Each row is a point on a tangle of strands that fork, close into loops and nearly touch. The rows are in no order.
In the rows, 128 means zero.
Two points are linked if the straight distance between their rows is under 96.9. Some points are linked to none.
K_599: [ 95 148 155 143 171 118  98 140  64 149 120 112 175 162 114  98  95  79
 141 136 159 106 119 116 126 132 115 129 154 120 141]
K_664: [121 144 134 155 140 139 113 123 112 144 149 119 116 115 167 113 143 102
 134  89 126 142 140 148 145 127 152  79 106 122 112]
K_268: [122 102 127  98 136 154 150 101 146 116 171 112  95 108 162  85  65 125
 148  89 185  96 117 108 125 144 110 186 129 134 124]
K_733: [156  98  96  88  67 137 160 180 180  81 113 171  92 152  98 175 170 170
 144 136 112 100 148 147 127 137 155 136 137  92 107]
K_845: [145 141 122 115 139 104 122 105 113 151 122 135 180 124  91 137 116 145
 131 197 147 128  79 114  76 122  55 147 116 133 152]
K_21: [109 118 155 153 143 127 125 133 108 128 150 107  79 114 170 130 148 118
 125 114  64 178 145  87 196 117 194 116 155 105 145]
K_534: [168 186  91 153 100  79  83 115 144 137 100 166 176 138  88 161 131  91
 117 160 132 132  94 202  84 127 131 104  88 126 110]
K_36: [137 127 123 141 136 118 142 113 125 129 119 133 140 129 141 136 160 163
 115 139 103 147 140 132 134 148  90 127 135 139 138]
K_939: [114 118 148 123 203 134 125  98  89 146 167 104 126 118 173  77  93 118
 120  97 141 129 135  93 141 161 120 143 128 171 140]
K_871: [131 113 121 125  98 150 164 150 161  99 114 124 102 120 143 144 178 157
 109 106  96 113 173 138 143 142 162 117 132 117 107]
K_385: [ 93 155 123 138 132 132  90 112  94 150 112  96 169 136 100 104  79  57
 156 140 196  87  83 140 110 114 109 140 123 105 125]
K_912: [117 138 135 153 151 125 119 111 102 147 149 110 124 119 168 102 140 115
 130 107 133 136 137 128 146 138 127 103 110 135 122]
K_17: [ 87 140 182 146 159  95 104 161  52 144 128  96 138 158 126 101 113  74
 132 137  93 150 129  93 173 106 179 111 170 105 157]
K_316: [135 108 110 106  86 162 161 147 171  93 121 106  87 107 152 135 162 134
 110  96 121  87 166 134 133 147 161 121 122 116  95]
K_932: [100 147 133 186  99  71 120 153 149 134  74 140 139 128  94 168 160 129
 137 185 107 186 123 125 103  93 111 125 115 116 142]
K_372: [147 109 148  91 121 145 159 108 136 121 122  82 147  66 105 131  98 149
 117 196 169 116  72 116  79 113  57 185 102 152 175]
K_192: [159 140 132 101 135 118 118 101 121 145 125 122 192 106  79 125 100 142
 133 198 174 112  51 129  66 111  60 156  86 148 162]
K_898: [128 100 133  91 126 147 164 129 138 113 169 128  97 120 144 106  80 138
 148 116 182 101 130  82 132 150 108 208 152 120 132]
K_216: [134 183  95 161 152 131  64 142 106 173 110 128 166 142  94 132 125  44
 157 127 159 120  96 187 118 114 139  95 125  86 124]
K_116: [125 109 129 115  65 151 176 195 152  97 120 139  75 135 134 175 164 171
 139 138  92 140 152 110 159 131 165 149 152  87 113]
K_2: [112 125 145 130 211 137 106  92  85 153 169 101 150 113 174  59  83  97
 130  80 164 117 128 121 133 155 120 129 117 180 110]
K_591: [ 92 128 124 111 105 153 116 174  99 162 153 117 108 150 117 100  86  67
 198  95 168 120 105 138 129 105 176 115 155  89 112]
K_211: [108 113 159 132 200 115 124 110  83 126 151 106 100 135 171  87 112 129
 108 115  98 155 142  60 188 157 149 144 154 158 166]
K_815: [128 132 129 147 107 136 142 145 151 115 124 140 104 127 142 149 176 148
 136 112  97 142 151 143 137 131 152 106 128 106 126]
K_439: [134 187 106 155 162 116  79 102 106 174 110 114 194 129 111 115 115  90
 106 162 162 121  95 157 103 131  81 102 104 134 117]
K_337: [108 159 125 140 133  97 112 118  98 148 113 110 169 124 110 123 116 112
 127 189 158 129  98 104  90 118  75 138 115 130 141]
K_877: [120 205 115 178 124 114  74 122 135 161  93 111 170 108 115 147 132  61
  99 134 148 138 116 183 104 105 135  73  89 116 108]
K_327: [129 111  97 144 113 124 135 117 176 100  69 143 131 132  83 168 156 161
  72 150  81 138 192 180  96 137 140  99 125 166 119]
K_680: [141 122 136 110 138 154 138  72 150 116 112  66 140  52 161 118 125 119
  73 132 135 116 112 129  96 149  79 136  87 176 140]
K_328: [102 155 151 171 182  93 120 103  72 154 114  97 156 140 148 116 129 133
 102 150  80 169 136  86 150 122  97 120 133 157 151]
K_818: [125 122 121 112 109 126 131 137 124 127 158 149 107 144 121 115 102 123
 182 133 191 102 106 114 120 123 117 159 130 104 121]
K_13: [141  94 139 122 131 144 163 147 122 109 143 126  93 127 167 129 156 180
 106  93  84 125 157  98 202 155 163 148 154 120 120]
K_478: [119 106 141 119 124 156 150 154 117 125 172 123  62 127 165 111 114 117
 162  80 145 129 142 108 164 131 164 140 145 111 131]
K_448: [150 127 122 136 132 130 138 121 131 125 133 155 127 142 144 130 168 163
 128 115 113 127 144 142 150 147 114 114 134 124 132]
K_940: [186 127  99 110 133 134 107 142 137 138 177 223 126 167 123 123 143 137
 179  81 147 102 116 165 137 131 145  98 125  98 102]
K_158: [147 118  82 155 111 128 122 106 187 111  73 162 120 145  68 178 154 149
  85 151  84 127 186 198  85 130 162 103 129 170 120]
K_620: [145  82 133  70 122 146 180 150 143 116 157 126 104 102 146 115  93 176
 108 118 165  94 132  74 136 158  99 213 157 138 123]
K_156: [102 114 129 131 147 147 125 102 127 118 155  69  65  80 199  99 104  95
 122  63 157 112 123  99 156 159 142 140 106 166 124]
K_863: [159 143 103 109  98 154 121 127 162 125 149 169  99 144 140 132 147 115
 160  78 145 106 123 175 109 131 166  77 106  88 110]
K_644: [176 150 108 136 161  88 108 105 123 149 103 149 191 139  84 167 124 168
 106 178  93 159  95 156  72 125  46 104 117 164 155]
K_628: [ 99 111 135 153  96  98 143 144 162 102  66 122 133 101 102 174 158 145
  98 185 102 166 135 135  98 120  78 148 125 140 146]
K_6: [157  87 143  82 149 161 161 103 147 128 147  76 138  67 154 101  94 157
  89 117 158  83 102 102 103 153  85 190 120 161 137]
K_366: [ 93 114 134 127 163 136 124 126 107 122 162  70  55  98 180  91  94  89
 138  74 151 129 135  79 171 157 166 145 127 165 146]
K_394: [ 93 131 179 144 160  90 126 144  69 119 143 108 108 155 133 108 113 110
 128 150  83 160 138  68 178 116 168 131 165 109 166]
K_963: [142 109 135 106 151 153 145  81 136 128 138  77 131  72 175 102 111 129
  90 114 146 109 108 108 110 166  89 156 110 166 131]
K_772: [161 156 109 140 160 136  87 141 105 168 156 177 157 166 128 107 141 125
 146  89 130 122 118 180 154 125 150  65 127 114 104]
K_892: [129 117 170 120 215 120 124 109  65 138 176 166 173 173 134  80  95 160
 136 104 115 132 150  79 160 133 118 144 181 154 150]
K_5: [127 119 142 159 140 112 145 129 118 127 126 135 115 145 144 142 161 177
 126 124  63 161 150 105 185 125 135 129 161 108 148]
K_388: [109 118 124 121 140 162 116 133 107 167 179 105  99 112 165  67 103  77
 172  38 153 111 121 153 146 124 177  88 124 131  97]
K_210: [179 112 100 113 101 112 129 161 133 123 150 222 119 171  96 150 159 149
 186 138 137 120 110 118 136 121 117 147 136  84 131]
K_164: [152  93 123 100 119 167 147 145 150 119 172 169  83 137 167 108 130 150
 152  58 158  76 141 132 157 146 146 139 147 103 102]
K_186: [116 115 117 117  94 165 143 110 170  94 126  68  76  75 181 123 138  88
 104  68 131  87 145 126 141 151 153 119  94 149 100]
K_639: [173 173  91 143  94 114  97  75 172 114 113 168 140 142  84 159 147 100
 117 149 117 117 131 225  61 120 172  92  99 163 113]
K_511: [140 193 110 136  84 134  92  87 158 131 124 122 137 106 130 125 116  75
 116  98 166 103 107 200  98 110 162  63  71 125 104]
K_22: [150 151 118 142 215 141  87 115  85 182 157 163 199 174 132  74 111 129
 134  98 146 117 128 153 150 131 108  94 142 151 102]
K_234: [ 96 141 162 146 164 122  96 151  54 160 134  98 136 152 137  86 112  78
 146 116 114 135 135 120 169 111 179 102 157 117 138]
K_758: [124 118 166 141 206 113 115 109  65 150 168 147 149 173 145  79 113 149
 133 113  94 137 147 102 190 131 141 119 172 141 142]
K_34: [111 134 149 177 130 127 133 116 144 114 103 104 121 109 156 147 179 134
  96 112  56 167 163 117 161 132 147 107 122 145 137]
K_528: [ 97 158 132 159  70 122 123 158 155 132 112 126 110 112 118 164 148  93
 156 147 140 171 116 128 106  97 157 105 102  93 120]
K_485: [105 135 128 181 104  68 126 140 150 122  57 139 140 130  85 180 154 146
 128 192  94 190 123 133  89 104  84 131 122 139 149]
K_67: [150 122 113 111 127 112 129 113 133 135 124 145 159 119 100 141 138 159
 127 179 142 134  91 129  88 132  60 150 123 132 150]
K_918: [150 104 123  94 118 130 149 121 136 125 137 142 136 116 114 137 127 160
 131 168 157 119 100 112 101 138  66 174 136 126 154]
K_930: [138  81 125  80 100 135 179 152 136 111 141 127 110 112 141 133 129 179
 102 137 136 106 135  96 134 158  98 189 148 132 116]
K_797: [117 131 142 148 156 124 129 100 100 142 152 106 126 115 167  97 121 114
 127 119 145 131 131 110 136 150 106 133 116 150 133]
K_821: [132  90 128  96 134 144 157 109 149  96  91  88 149  71 116 157 133 161
  43 166 100 110 138 144  78 138  79 130 102 166 131]
K_779: [152  86 126  95 121 151 167 155 127 116 154 160 102 141 156 118 154 196
 114  78 111  85 161 102 185 161 147 149 156 122 102]
K_535: [126 103 152 128 136 150 151 147 117 116 154 112  64 114 178 123 150 138
 118  91  76 150 148  94 203 141 193 138 156 107 136]
K_781: [100 121 149 139 169 126 121 122  94 124 149  86  78 110 179  93 115 100
 126  96 121 146 142  77 182 152 163 139 134 156 157]
K_734: [129 119 158  76 123 124 149 124 125 111 154 134 148 134  91 125  64 135
 160 180 199 107  86  65  79 128  82 199 147 125 164]
K_53: [169  88 107  78 127 156 162 138 138 116 149 168 131 147 153 111 153 205
  90  72 108  70 169 120 164 168 127 125 144 143  92]
K_319: [105 100 126 140 104 135 151 131 180  89  78  99 117  98 125 153 168 129
  64 134  91 128 190 140 121 134 142 113 109 163 107]
K_654: [157  79 121  64 125 153 163 119 149  99 114 102 146  79 111 142 124 185
  54 161 123  84 123 144  81 134  80 144 108 159 128]
K_454: [127 106 161 103 186 123 132 131  84 118 180 189 148 173 127  85  91 157
 161  98 142 124 154  81 168 128 138 159 190 136 149]
K_638: [128 133 121 130  72 112 136 188 148 115 122 167  98 155  95 182 161 130
 190 178 120 162 101 124 116 104 142 141 126  71 128]
K_784: [131  78 117  82  78 130 179 181 140  93 127 137 100 128 134 152 151 196
 105 142 116 108 152 105 153 155 119 171 152 125 105]
K_373: [148  90  99  76  64 124 152 162 174  73  98 158 113 125  93 174 141 155
 133 187 142 108 107 149 111 127  94 178 126 106 126]
K_273: [102 120 123 127 116 154 124 101 154 105 121  55  79  63 196 123 134  86
  96  71 137 105 132 100 151 161 141 131  97 176 120]
K_159: [121 135 160 107 166 107 122 129  82 137 139 140 199 156  88 124  81 124
 136 169 170 103  85  74  76 137  78 165 161 132 162]
K_885: [ 87 152 170 193 149  71 121 124 105 145  93  99 130 136 133 147 149 121
 115 156  53 198 141  86 163  81 144 115 136 123 145]
K_402: [159 148  86 157 107 116 105  85 183 112  91 172 127 142  76 176 155 122
  97 154  94 131 163 221  62 123 169  93 119 174 120]
K_452: [115 171 112 151 145 129  82 103  98 162 105 103 183 124 110 110  96  67
 131 156 187 102  87 150 104 115  98 124 104 115 119]
K_405: [140  97 143  88 115 140 162 125 132 117 123  96 128  82 115 145 109 158
 107 188 152 116  88 101  92 132  64 196 132 139 160]
K_730: [105 126 149 134  68 156 163 184 157 110 119 129  70 124 141 172 162 129
 152 136  95 170 146 105 154 110 172 144 142  85 127]
K_23: [ 99 122 170 144 147 105 127 144  88 122 148 107  81 143 144 118 126 112
 138 143  73 182 140  76 189 106 187 121 165  96 159]
K_466: [169 112  88  87  76 144 146 157 188  89 123 167 101 149 103 161 173 154
 142 119 122  89 153 167 116 137 162 123 129  99 110]
K_567: [ 92 130 154 167  85 141 121 117 204 112  91  94 112  94 124 162 169  79
  85 117 115 156 172 143 106 118 165  96  88 155 127]
K_110: [156 190 118 129 133 130  96  63 142 139 112 111 188  94 130 116 115 115
  73 151 150 134  96 187  79 134  86  86  80 174 127]
K_336: [125 124 150 147 209 109 128  88  80 138 146 106 127 135 167 102 124 150
 100 117  71 156 142  68 184 157 121 137 157 165 162]
K_975: [123  93  85 102 117 140 161 128 170  99 112 115 106 110 125 128 163 176
  61 121  82 102 217 145 120 134 172  98 109 172  74]
K_694: [ 84 131 122 117 102 144 128 134 113 127 164  87 106 124 108  84  47  63
 178  99 204  85  84 131 121 105 143 150 129 111 112]
K_4: [ 98 155 131 151  74 103 119 187 134 129 105 140 112 136  99 174 142 103
 178 180 134 173 103 115 103  89 145 129 117  80 123]
K_326: [133 129 150 164 164 100 126 101 101 138 130 130 126 154 149 125 154 174
 125 121  49 174 148 109 195 113 136 105 161 111 139]
K_899: [ 78 148 169 200 140  90 110 119 123 137  98  87 122 106 151 149 159  99
 103 140  73 200 141  80 158  94 145 123 110 155 147]
K_870: [ 98 130 143  91 160 145 135  83 110 118 165  87 161 109 130  72  28 103
 149 105 201  91  83  98  90 125 106 183 118 147 130]
K_859: [101 118 142 126 159 145 109 140  75 161 170  94 107 124 161  65 100  73
 161  64 137 131 135 125 166 126 190  99 137 145 118]
K_430: [ 83 133 131 124 129 132 108 123  93 136 136  83 141 131 107  91  61  55
 164 121 200  89  89 127 118 118 127 144 128 114 121]
K_950: [136 102 130 116 121 175 150 145 137 127 170 127  64 127 183 107 130 122
 154  49 136 104 143 135 161 141 176 121 141 108 115]
K_857: [161 106  91  81 124 155 159 125 156 106 141 144 116 139 143 112 166 189
  81  88 103  63 190 146 134 159 147 107 126 145  83]
K_585: [103 124 171  80 122 113 151 148 106  94 155 141 130 154 101 122  50 122
 159 158 198 118 109  51  96 142  91 200 160 116 160]
K_487: [120 127 142 184 119 115 138 124 165 113  78 127 130 132 118 158 178 167
  94 129  45 174 171 135 150 124 145 100 140 135 135]
K_461: [116 199 118 190 157 112  78 132 103 176  99 113 178 132 117 138 138  75
 111 136 125 146 122 165 129 108 127  77 114 118 117]
K_460: [152 124 118 109 125 144 135  89 156 122 137 132 130 108 153 108 135 139
 116 116 154 102 125 153 115 152  93 127 115 137 121]
K_602: [133 114 115  99  85 152 141 132 158 118 164 146  81 131 136 113  96 118
 189 104 189  88  95 133 127 120 123 159 122  95 111]
K_345: [ 87 132 167 186 122 118 126 127 149 121  98  96 114  97 155 153 172 112
 101 121  68 189 153  93 163 116 155 121 111 143 142]
K_60: [114  78 130 128 107 108 174 163 126 101  76 118 132 128 113 173 152 213
  89 162  57 162 161 103 148 136 103 159 151 143 134]
K_826: [150  97 116  94  98 157 146 140 162 112 167 163  82 136 146 110 114 145
 172  77 182  75 119 135 143 129 133 163 141  97 110]
K_126: [156 120 106 119  87 103 124 182 125 131 149 201 111 173  94 166 154 126
 202 163 140 138  99 113 125 108 144 147 128  71 126]
K_755: [133 108 138 115 126 137 129 165 102 140 177 180 100 168 127 115 130 138
 187 110 149 127 128 111 155 112 160 133 159  89 133]
K_673: [ 99 125 158 137 162 123 107 142  69 155 157  97 122 138 146  81 101  87
 152 101 138 131 137 112 165 124 172 111 144 133 134]
K_708: [149 108  85 102 128 151 156 126 159 108 129 121 113 127 135 122 171 183
  72 101  83  89 218 151 137 150 170  94 119 157  77]
K_445: [101  80 110 122 109 134 156 134 173  91  91  99 105  97 122 142 163 154
  52 132  80 124 209 123 121 130 165 111  98 180  85]
K_18: [158 113 122 117 142 137 117 154 110 152 177 211 125 173 127 116 142 150
 187  89 145 117 122 134 159 111 157 114 152  97 120]
K_426: [168 169 106 145 164  95 104  98 115 167 112 133 201 134  96 143 117 147
 100 175 120 143  89 152  80 135  51 100 113 165 141]
K_62: [ 81 133 154 158  49 143 122 138 206 113  97  93  99  92 125 171 152  68
 120 122 136 164 138 131 102  99 162 101  82 128 122]
K_153: [162 190  80 154 129  85  78 122 119 155 100 158 186 147  81 152 133  91
 123 168 139 126  87 180  96 130 105 115  96 110 115]
K_38: [104 142 150 165 120 116 128 154 117 139 121 136 112 139 139 140 155 127
 148 137  76 184 133 117 154  89 172  98 142  87 133]
K_768: [159 186 113 146 165 108  93  84 116 167 119 120 198 120 117 118 114 128
  87 163 138 135  93 162  87 135  66  92 102 162 127]
K_957: [172 123 106 129 147  89 112 122 136 130  80 163 177 145  82 187 130 180
 106 174  74 169 117 162  74 134  53 113 124 159 160]
K_489: [134 169 126 154 145 138  98 139 109 165 145 147 139 144 145 120 148 108
 134  92 112 144 127 175 143 114 163  53 116 108 109]
K_547: [137 108 135 101 130 156 142  81 154 100  93  66 148  49 146 132 130 128
  44 145 122 109 129 140  91 143  87 133  88 183 134]
K_361: [130 102 148 110 159 132 149 138 101 116 172 183 120 160 132 107 109 165
 156 113 150 121 151  78 162 135 125 179 181 124 151]
K_117: [101  75 128 112  97 118 172 162 139  86  80 112 127 107 115 171 148 188
  66 172  76 145 162 110 121 141 108 150 129 154 115]
K_913: [ 82 139 152 155  43 140 134 159 187 115 102 106  93  98 123 173 146  79
 148 145 140 176 126 121 103  94 152 116  98 102 122]
K_59: [110 136 147  92 109 123 139 110 111 117 131  97 145 128 103 114  63 112
 157 186 202 108  75  86  89 120  84 187 117 128 150]
K_75: [106 138 172 105 171 113 122 115  79 133 148 110 191 137 110 107  60 111
 128 158 181 106  92  74  78 140  89 167 143 142 153]
K_428: [104 138 158 110 183 135 125  78  91 139 157  70 167  99 142  77  43  93
 123 123 185 105  94  85  83 141  99 160 109 162 139]
K_453: [128 115 121 170 128 113 135 117 166 109  55 134 138 143  91 165 160 166
  76 143  52 163 183 161 114 129 125  93 131 162 137]
K_29: [ 88 134 143 135  94 144 135 170 102 133 147 107  73 125 147 133 122  86
 168 121 127 170 136  98 147  98 181 117 136  89 133]
K_807: [158  74 140  70 130 151 170 129 139 109 132  84 138  68 140 127 113 178
  62 138 131  81 110 114  97 150  83 168 117 162 125]
K_301: [167 114 120 134 145 107 138 121 125 130  92 164 152 172 116 157 159 222
 122 133  56 161 153 128 171 133  88 121 161 128 149]
K_367: [138 126 153 158 189 114 116  97  86 154 157 142 132 162 154 100 136 162
 130 112  62 157 146 116 198 124 136  98 161 130 134]
K_175: [160 176 112 112 122 133 105  60 151 132 118 121 163 105 137 102 113 116
  90 130 158 107  99 192  87 141  96  93  77 159 123]
K_988: [157 130 136  94 122 132 138 100 131 128 111  98 162  77  91 128 107 148
 122 203 174 121  56 142  69 102  60 165  82 150 176]
K_244: [162 145 114 134 186 142  92 125 106 167 171 186 166 171 137  87 127 137
 147  77 149 110 128 170 161 129 135  83 137 137  95]
K_221: [ 93 170 137 187 116  84 113 153 123 147  90 126 145 135 110 159 157 117
 142 173 108 171 122 116 120  90 126 115 116 110 133]
K_696: [165 148 101 144 134 112 125 118 152 114  99 170 144 163 108 156 166 179
 116 123  72 147 157 177 125 142 115  90 134 144 140]
K_894: [107 131 165 114 184 122 129 101  82 142 153  96 173 125 136  93  69 111
 122 141 169 115 111  74  88 149  96 154 130 156 148]
K_90: [107 173 125 174 154 107  92 146  84 168 104 119 163 144 114 128 139  84
 131 149 131 134 121 139 130 104 125 100 119 106 121]
K_322: [120  98 140 137 129  95 163 146 109 115  97 110 118 128 126 159 149 197
  99 165  54 176 153  77 176 137 111 175 173 129 159]
K_994: [119 141 127 128 163 154  81 149  92 170 126 122 169 158  97  93  98  49
 195  90 182  85 103 174 130 122 150 116 163 100 123]
K_740: [194 125  95 111 106 122 119 142 149 125 155 220 125 170 110 142 161 139
 170 105 139 109 115 157 126 134 139 110 122  92 118]
K_491: [126 143 133 135 214 144  95 100  80 173 157 122 189 144 150  63  93 102
 128  94 164 106 131 146 132 144 111 105 130 164 100]
K_458: [190  92  88  86  98 122 141 155 157 101 134 221 126 156  97 158 167 170
 155 131 130 101 126 134 133 144  97 158 147 106 127]
K_724: [163 105  99 125 127 100 131 136 145 110  68 168 158 157  83 192 150 194
 112 160  67 159 144 154 103 136  75 127 138 144 154]
K_858: [118 150 117 135 125 136  99  99 123 151 141 102 132 107 147  92  97  81
 141  92 182  97  98 165 122 122 132  95  89 115 106]
K_650: [116 138 157 161 207 103 117  85  75 147 131  94 143 135 161 104 127 142
  93 142  65 170 134  68 165 139 104 128 142 173 158]
K_174: [134  93 116  89  62 136 177 200 156  84 123 159  85 139 124 175 161 189
 133 146 112 104 148 115 150 140 143 162 151 102 105]
K_662: [ 95 130 148 133  79 154 145 173 133 122 138 126  64 121 152 153 141 103
 164 125 109 183 131 101 148 100 181 127 135  81 132]
K_922: [143 197  99 152 112 128  71 101 134 155 116 121 163 114 122 128 115  61
 110 111 170 106  95 207 110 115 149  74  83 114 104]
K_272: [174 184  95 134  87 102  93  81 159 113 103 171 160 134  85 154 135  95
 110 155 129 116 104 219  68 124 149 104  82 152 111]
K_668: [151 180  91 161 156 109  66 137 104 166 102 149 185 164  80 143 133  60
 151 161 152 111  89 172 112 121 112 115 119  89 124]
K_421: [123 110 145 143 126  94 158 143 113 112 120 127 105 149 125 152 149 183
 128 158  59 166 152  77 193 122 132 163 180 102 157]
K_803: [142 136 110 117 114 160 121 124 146 141 164 147  99 132 159 101 122 107
 159  60 160  98 118 177 125 127 161  80 106 102 100]
K_704: [ 90 125 118 112  86 157 136 163 117 141 167 105  80 131 118 102  72  67
 195  91 182 112  93 132 127 101 165 124 136  93 107]
K_968: [108 131 137 120 147 139  97 172  77 162 145 132 143 168 105 100 103  75
 189  99 165 102 114 142 137 118 169 115 164  98 127]
K_289: [124 153 109 134 171 154  75 123 103 172 136 117 173 139 114  83  90  62
 165  91 190  84 102 183 130 123 136 105 129 111 104]
K_313: [126 159 112 135  74 149 113 111 202 112 103 136 110 112 113 156 154  89
 117 119 132 136 157 187  75 112 187  75  98 121 113]
K_47: [107 111 133  96 150 145 142  92 125 116 177 105 120 117 144  76  44 107
 157  87 199  95 108 102 116 125 114 183 126 142 126]
K_928: [168 107 122 125 159 110 139 121 107 143 113 161 155 165 114 148 145 220
 126 138  72 154 141  95 158 133  73 144 171 137 160]
K_187: [ 91 141 129 141  98 139 121 155 113 149 144 101  95 112 146 128 122  74
 164 107 146 152 121 124 129 100 165  97 118  95 118]
K_814: [170  95  94 113 125 107 137 146 139 108  82 183 153 168  90 181 158 217
 116 138  63 147 159 142 133 145  90 129 153 135 139]
K_35: [134 107 138 118 139 130 148 153 107 125 168 182  94 168 130 122 129 162
 171 119 141 126 142  93 172 127 139 164 172 104 148]
K_954: [ 93 167 142 175 134  97 101 158  81 153 100 114 147 147 113 143 139  91
 144 162 120 151 121 114 133  92 138 112 131  96 135]
K_729: [133 176 117 144  81 136 103 102 178 125 114 129 127 110 122 144 142  84
 122 109 142 129 130 185  87 111 176  64  86 121 112]
K_417: [126 112 119 110  95 165 151 126 174  95 119  82  81  91 174 123 152 116
  99  78 118  82 170 128 133 154 167 117 104 141  88]
K_685: [170  84  92  80  86 116 148 158 160  94 123 191 127 145  96 163 163 169
 140 158 133 104 115 137 118 142  92 168 138 109 128]
K_27: [128 119 121 126 138 159 121 116 129 151 177 127 102 121 177  78 111 103
 159  39 160  98 123 170 138 131 157  85 111 123  94]
K_83: [144 160 119 107 112 151 121  58 157 123 121 101 144  89 153  87 103 111
 104 113 171  99  97 173  98 131  97 113  67 151 130]
K_520: [135 108 112 104  58 118 145 161 179  76  98 151 102 121  92 181 153 143
 150 195 141 133 113 151 108 124 108 169 118  98 127]
K_107: [132 117 124  99 125 115 121 128 114 126 154 179 142 162 100 117  98 127
 185 153 192  99  99  92 104 123 100 172 142 108 126]
K_323: [ 99 119 139 162  93 131 135 124 181  99  80 100 119  92 134 159 172 115
  86 134 103 148 169 140 116 130 136 115 105 154 120]
K_202: [101 148 135 125 104 107 123 117 108 130 118 103 141 120 113 123 100  98
 145 191 182 129  95  98  94 114  91 161 114 119 143]
K_403: [121 142 119 120 116 136 120  76 134 137 134  88 130  90 152  88  95 100
 127 116 185 107  94 141 111 126  97 132  81 134 116]
K_294: [153 102 134 122 166 131 156 120  99 144 135 139 149 139 134 128 139 203
 101 127  85 138 146  85 162 152  79 161 171 148 155]
K_812: [117 144 135 166 150 100 131 116 108 142 110 120 143 131 136 135 154 158
 117 158  86 169 136 109 134 124  88 126 131 144 146]
K_79: [101  89 130 124  87 123 156 146 165  87  73 107 125  92 109 168 151 155
  78 181 107 146 144 130 102 133  94 155 122 139 129]
K_773: [ 93 145 166 183 144  93 112 129 104 151 112 112 121 139 140 142 151 119
 123 142  44 203 137  94 172  76 170  89 150 104 134]
K_311: [112 144 139 160 105 129 122 158 136 144 114 162 116 153 128 151 163 135
 149 130  60 196 126 132 139  84 186  85 138  74 129]
K_720: [109 101 145 107 124 156 152 165 120 114 171 101  35 119 159 110  93 103
 149  88 135 142 143  82 185 138 184 159 148 113 144]
K_97: [146 110 140 137 183 131 148 101  97 142 147 126 135 139 158 113 137 184
 100 112  80 147 145  90 178 159  95 146 163 153 151]
K_304: [108 123 148  86 132 112 126 154  94 106 159 177 153 171  95 113  64 117
 183 142 201 102 106  76 109 129 108 186 168 112 141]
K_848: [119 158 109 142 154 147  88  95 107 167 138  99 154 112 136  72  84  72
 136  90 191  84  96 175 128 123 122  97 100 127  95]
K_346: [158 133  78  97  81 164 139 137 205 103 114 155  87 134 105 157 167 130
 126 113 116  94 171 183  90 124 198 105 122 110  98]
K_55: [141 141  96 133  77 156 123 117 214 114  95 147  96 121  93 163 167 110
 108 132 117 123 168 191  73 116 198  93 115 130 112]
K_93: [132 122 118 127  66 119 146 179 173  95 109 161  99 134 100 182 166 142
 166 172 126 150 121 141 117 121 132 150 129  88 128]

A tip is a point with one link. Name the tips that can be reached along the links from each point below, in the order of the rows.
K_673 -> K_863, K_159, K_187
K_345 -> K_216, K_311
K_405 -> K_720

A piece is two or more points that can be reached from each other along the links. Count, over all rows, the pieces, the separate loops (a circle has one, a figure eight two, a Y none), the forks (points with three links) and the tips (points with one).
pieces -> 6
loops -> 6
forks -> 6
tips -> 6

A fork is a point with three links, a tip a point with one. Leave the first point through the second and follow the links. Name the first fork or tip that comes.
K_453 / K_327 -> K_216
K_430 / K_385 -> K_768
K_36 / K_448 -> K_336
K_23 / K_394 -> K_863
K_93 / K_520 -> K_210
K_567 / K_62 -> K_638
K_918 / K_405 -> K_845
K_55 / K_346 -> K_174
K_107 / K_818 -> K_720
K_174 / K_784 -> K_159

Name the points in between on the shortest way along the links from the first point to the second, in order.
K_21 / K_913 -> K_535, K_13, K_779, K_53, K_857, K_708, K_975, K_445, K_319, K_323, K_567, K_62
K_773 / K_327 -> K_885, K_899, K_345, K_34, K_487, K_453
K_535 / K_27 -> K_21, K_23, K_394, K_17, K_234, K_673, K_859, K_388
K_733 / K_187 -> K_174, K_116, K_730, K_662, K_29
K_327 / K_216 -> K_158, K_402, K_639, K_272, K_534, K_153, K_668
